Points on a hilly landscape, in no order, each with its height.
A ball rolls from a point to whichever of its 5 nearest points has the largest drop for the distance, and stops where none of them is lower. Distance is the straight distance between rows; heights are no part of it.
Dumi: [145 142 124 166 107 116 157 121  74  93 125 136 110  81 129 126  94 146
 150 149]  h=63.9
lig: [104  76 116  82 155 115 103 112 135 136 130 128 164 181 145 115 162 133
 121 134]  h=33.6
donu: [107 157 162 140 112 106  97  92 102 128 151 157 149 112 113 127 143 156
 128 118]  h=54.3
saso: [103 149 151 126 118 162  87  95 118 187 139 138 145 126 133  96 158 124
 102 109]  h=42.4
Tusa: [143 113 118 170 125  91 180 147  98  60 130 144 165  95 101 130 101 153
 126 122]  h=43.8
vem: [128 199 167 144 102 135  99  85 112 174 113 138 107  99 137  93 132 145
 140 127]  h=57.1
Vek: [135  86 112 146 164 115 173 143 118  58 135 125 125 143 120 193 132 151
 143 118]  h=28.1
zal: [ 69 107 112  57 137 139  78 116 161 162 124 151 163 151 129  67 147  94
 112 130]  h=45.9
Mon: [147  99 108  92 182 147 111 126 165 149 141 102 101 181 148 115 124 112
 116 125]  h=42.8
Vilu: [129 105 136 160 143  91 167 131 105  76 137 141 156 117  97 156 128 160
 134 122]  h=37.7
nuza: [109  95  96  52 164 142  96 124 158 154 125 139 166 169 131  89 148 107
 112 130]  h=45.1
zut: [141 111 143 169 116  69 172 142 121  62 145 142 199 108  85 107 104 158
 128 111]  h=52.2
giv: [170 118 147 124 156 135 139 153 166 170  98  71  44 141 144 132 114  94
 141 108]  h=72.1
Puf: [149 144 110 174 114 117 189 136  73  76 126 125 138  81 112 118  78 143
 131 141]  h=59.8
piri: [148  95 125 131 163 123 150 144 159 148 111  86  92 166 136 177 148 118
 152 128]  h=48.6
sazam: [101 162 168 123  88 119  77  89 122 171 145 154 158 103 120 119 150 136
 120 116]  h=62.2
Zomas: [168 181  94 177  73 136 175 123  69  89 116 121  83  64 146 116  94 141
 151 153]  h=55.0
kada: [176 126 133 139 147 132 168 162 171 141  75  67  47 115 128 173 103 103
 160 127]  h=55.8
Ramok: [ 73 140 156 106  60 133  82  96 175 121 164 183 211 135 119 103 155 114
 105 127]  h=18.9
sodut: [134 144 133 159 104 105 167 124  79  83 142 141 135  80 119 114  91 152
 147 132]  h=68.5
piva: [141 135 141 147 132 145 127 117 117 141 120 116  99 152 137 141 144 140
 137 128]  h=52.1
Fodod: [172 114  84 166 146 120 186 170 114  62 121 104 114 111 123 191 105 142
 127 136]  h=48.1
doz: [141 167 135 152 126 129 165 122  93 111 115 139 108  93 121 139 111 155
 160 136]  h=59.5
dasop: [114 139 152 106 139 168  75 124 131 191 132 131 111 128 127  77 140 112
 101 118]  h=43.5
til: [112 189 172 115  95 145  50  86 125 211 132 164 135  98 118  60 139 111
 110 105]  h=48.5
tudem: [158 116 110 158 145 124 178 165 119  73 121 110 105 129 121 196 125 145
 147 149]  h=38.4
ror: [ 85 115 150 129  76 114  93 108 153 116 173 167 211 117 136 133 149 126
 115 110]  h=32.3
Kigo: [152 127 139 108 143 130 112 148 168 191 143 104  64 169 137 108 110  89
 112 120]  h=65.0
Tonat: [135 139 151 150 125 117 146 122  99  99 137 148 126 112 135 146 125 162
 133 130]  h=51.0
vemab: [149  69 101 124 180 133 146 147 157 109 102  92 109 185 143 166 157 128
 147 139]  h=35.8
tizi: [168 172 155 155 128 145 128 112 116 169 108 115  85 116 137 131 115 129
 142 122]  h=22.5
muz: [173 108  89 185 124 102 201 165  73  54 125 116 143  81  96 125  78 145
 123 146]  h=56.9
ponu: [101 154 158 139  91  70 116 101 117 102 159 173 184 116 121 113 130 156
 112 123]  h=52.0
vusa: [ 81  83 121  90 127 115  82 115 152 145 140 135 195 167 134 128 171 121
 109 126]  h=31.9
Suzez: [175 175 132 162 115 143 171 153 113 117  87  96  89 101 140 178 111 135
 162 133]  h=50.2
Kapod: [ 46 119 135  57  89 134  67 117 167 137 135 185 194 155 116  69 164  90
 113 124]  h=38.7
fotu: [176 110  92 174 148 141 176 179 141  73 106  78  94 117 143 199 124 135
 163 141]  h=48.3
gesot: [199 160  63 186 121 117 179 167 104  64 118  90  96  64 134 143  64 146
 134 157]  h=53.5
logi: [129 166 155 134 134 142 124 125 114 166 126 133 113 132 132 138 134 143
 136 119]  h=50.6
kug: [ 64 113 142  95  80 116  78 100 168 128 150 168 204 155 128 117 162 116
 117 123]  h=29.0
nevas: [112 109 111  80 175 146 109 131 152 176 150 114 113 181 134  86 135 105
 109 140]  h=40.6
sokin: [143 157 113 161 121 133 176 150 102  89 106 122 109 102 132 175 101 152
 147 142]  h=53.2
pega: [ 75 100 118  12 164 130  83 127 179 147 129 180 173 159 113  47 135  82
 119 131]  h=51.5
Noka: [149  97 108 173 126  87 202 165  85  35 135 110 182  83  91 136 101 152
 122 124]  h=45.4
fud: [118 119 151 140 126 108 120 109  97 129 139 144 141 120 119 149 142 152
 132 116]  h=47.7
Bunu: [172 171 131 172 111 146 159 137 106 110 107 109  97  95 145 152 100 151
 168 156]  h=51.7
rulek: [176 167  84 163 106 130 184 148  89  90 107 103 105  85 143 143  70 139
 148 150]  h=53.7
lupom: [121  89 129 127 153 125 127 128 121 114 130 116 132 154 128 163 155 133
 138 122]  h=37.3
loz: [ 69 110 119  36 153 138  89 123 177 155 122 163 154 134 111  56 141  88
 114 135]  h=47.1
gosos: [117 150 161 144 115 137 123 112 101 145 126 136 122 114 122 141 131 159
 142 127]  h=58.5
dazok: [162  51  84 136 186 122 190 176 132  64 112 107 105 182 139 219 143 122
 161 153]  h=29.6
zenu: [104 175 171 131 100 136  86  80 111 186 131 158 157  97 127  92 150 129
 106 112]  h=53.0
takod: [144 110 137 127 170 135 135 140 146 153 123 104  89 180 135 150 148 118
 122 141]  h=52.8
bir: [141 120 126 112 150 152 123 133 143 175 125 106  97 178 132 117 127 122
 121 122]  h=54.1
Kem: [136 185 152 151  90 123 110  88  76 142 125 147 108  82 131 103 110 149
 140 134]  h=21.3
rufef: [114 127 132 106 135 134 109 118 130 154 132 126 146 158 134 123 151 122
 124 120]  h=41.5
Zesak: [127  93 132 119 147 137 126 125 140 144 130 105 125 182 143 138 146 116
 125 127]  h=42.1
dufem: [162 145 160 160 120 150 133 130 158 184 100  94  63 140 148 151 127 112
 145 124]  h=57.2
pelum: [113  81 120  80 154 139 104 119 140 162 129 117 128 166 137 112 151 120
 107 117]  h=36.8
Vemi: [179  98  94 140 148 125 179 168 146  70  87  81  78 143 150 218 108 123
 155 137]  h=50.9
zoku: [ 82 185 165 108  70 148  65  87 140 192 139 169 178  98 106  75 156 111
  97 111]  h=37.4
kide: [ 70 131 107  33 159 154  68 133 165 186 144 192  98 135 128  55 113  83
 110 134]  h=46.8
Bup: [119 149 120  85 152 164  91 141 170 191 150 140  78 151 150  79 101  96
 101 117]  h=49.5
bopok: [126  97 121 168 154  99 179 152 112  51 142 135 159 118  97 167 121 152
 131 120]  h=34.3
ruvoz: [ 77  84 112  45 159 125  83 114 169 154 115 150 178 159 126  73 150  90
 112 130]  h=46.7
risok: [143 152 136 155 117 131 155 138 101 122 120 130 113 111 128 156 121 154
 147 119]  h=58.6
pudoz: [158  62  82 162 178 113 188 177 124  31 140 103 117 149 125 207 126 138
 136 138]  h=10.6
nede: [167 101  94 173 161 122 199 173 111  38 134 113 142 112 106 185 102 149
 135 133]  h=36.6
zoru: [186 165 115 166 137 134 177 153 147 102  71  62  83  88 148 192  93 126
 152 136]  h=51.8
lugir: [118 116 150 155 120  93 137 117 119  93 133 158 156 108 116 152 132 151
 134 117]  h=42.0
Vub: [143 130 133 150 134 136 150 152 138 115 104 114  94 136 133 186 130 126
 152 129]  h=51.3
labe: [153  68  89 131 168 124 187 141 141  69 123  95 114 174 133 203 137 135
 146 152]  h=25.3
porob: [147 154 157 130 121 157 113 118 129 179 114 117  93 142 132 113 135 139
 127 126]  h=49.8
Luta: [167 122 130 138 146 138 158 149 161 128  98  83  87 148 138 169 132 116
 149 132]  h=57.6
resu: [ 94 133 151 136 116 109  92 113 115 124 150 141 176 119 138 137 154 137
 118 128]  h=40.7
dumu: [128 169 159 126 132 159  87 106 124 202 131 129  96 115 125  81 136 120
 105 120]  h=48.0
Letos: [192 137  75 188  94 112 196 162  68  70 122  84 106  68 143 122  63 135
 128 155]  h=54.4
vir: [ 83 137 157  87 114 157  69 102 147 187 131 156 122 113 109  59 128  88
  82 104]  h=42.6
Dedi: [175 134  95 180 123 115 192 146  90  69 126 116 126  82 120 146  69 136
 135 150]  h=55.7
mizak: [106 114 115  65 160 152  99 127 140 180 136 135 132 159 124  74 137 111
  91 125]  h=43.4
Kas: [165 160 150 164 135 144 146 139 135 140  99  96  67 124 127 151 120 122
 148 128]  h=43.6
Nuri: [123  79 111 105 161 113 121 129 139 113 140 100 143 196 139 157 156 134
 135 132]  h=36.4
zil: [137 135 117 161 127 105 161 141  98  78 123 143 118  96 113 153 101 161
 149 131]  h=58.4
tulav: [187 160 102 186  91 108 184 149  65  66 139 111 102  71 132 111  78 137
 138 137]  h=55.4
dak: [ 82 110 147  82  91 118  78 104 155 147 154 147 175 146 126 119 167 103
 111 127]  h=28.6
fidil: [ 90  98 141 135 120  95 116 105 137 103 162 141 180 138 126 149 149 151
 126 104]  h=36.0
tofus: [ 62 159 166 106  52 134  55  90 152 140 151 178 199 121 117  87 155 104
 117 113]  h=42.9
nonis: [ 86 137 143 129  85 105  87  99 132 123 166 163 179 124 134 128 149 127
 117 121]  h=38.1
fot: [ 69 116 113  72 129 145  68 127 161 178 134 171 151 135 113  47 136  86
 111 126]  h=43.7
sirap: [187 163  80 181 115 129 185 151 120  76 100  74  93  80 140 175  95 132
 150 147]  h=52.9
Sal: [ 83 126 146  83 119 140  81 113 134 184 130 147 144 123 120  79 146 109
 102 119]  h=40.1
foz: [140 200 157 150  86 111 105  90  88 160 119 154 138  86 130  95 132 148
 148 126]  h=56.4
kup: [125  99 120 141 130 123 150 127 117  93 138 127 125 139 124 162 135 155
 139 131]  h=35.6
dubeg: [ 94 122 151 103 116 140  83 107 123 166 120 140 151 147 132 110 170 135
  99 112]  h=35.7
tev: [124  89 105  74 168 119 112 131 148 155 125 109 135 183 150 117 145 114
 116 135]  h=36.3
litim: [ 99  74 122 104 141 107 100 116 124 115 143 127 165 162 134 143 150 138
 132 126]  h=33.8
goriz: [134 141 145 121 128 146 115 120 155 195 140 116  74 137 137  96 128 125
 108 120]  h=56.0
rorul: [ 72 143 146  99  85 135  77  96 147 162 142 168 184 126 111  94 161 121
 104 101]  h=17.7
lovu: [106 149 119  75 123 174  58 133 162 203 154 156  60 145 153  60 100  81
  98 131]  h=48.4
vegom: [114 126 136 109 138 158 104 121 141 195 127 114 108 154 134 101 154 111
 102 112]  h=48.2

Two balls start at each pair of points below. Name the first point that both come to, or write none.
rulek, Letos | sirap
nevas, mizak | lig
Zomas, tulav | Suzez

Call two points neighbours if one is among the 5 nearest of the other. Go from one point of each pair to the other, from neighbour to neighbour, staying as low as possible. Name the highest point that can't be avoided.
rorul, Kem | donu
tizi, pudoz | porob
rorul, pudoz | Nuri

Where does a ball stop that starts at each point below?
takod | rorul
bir | rorul
nuza | rorul
Puf | tizi
donu | rorul
muz | pudoz
gesot | tizi
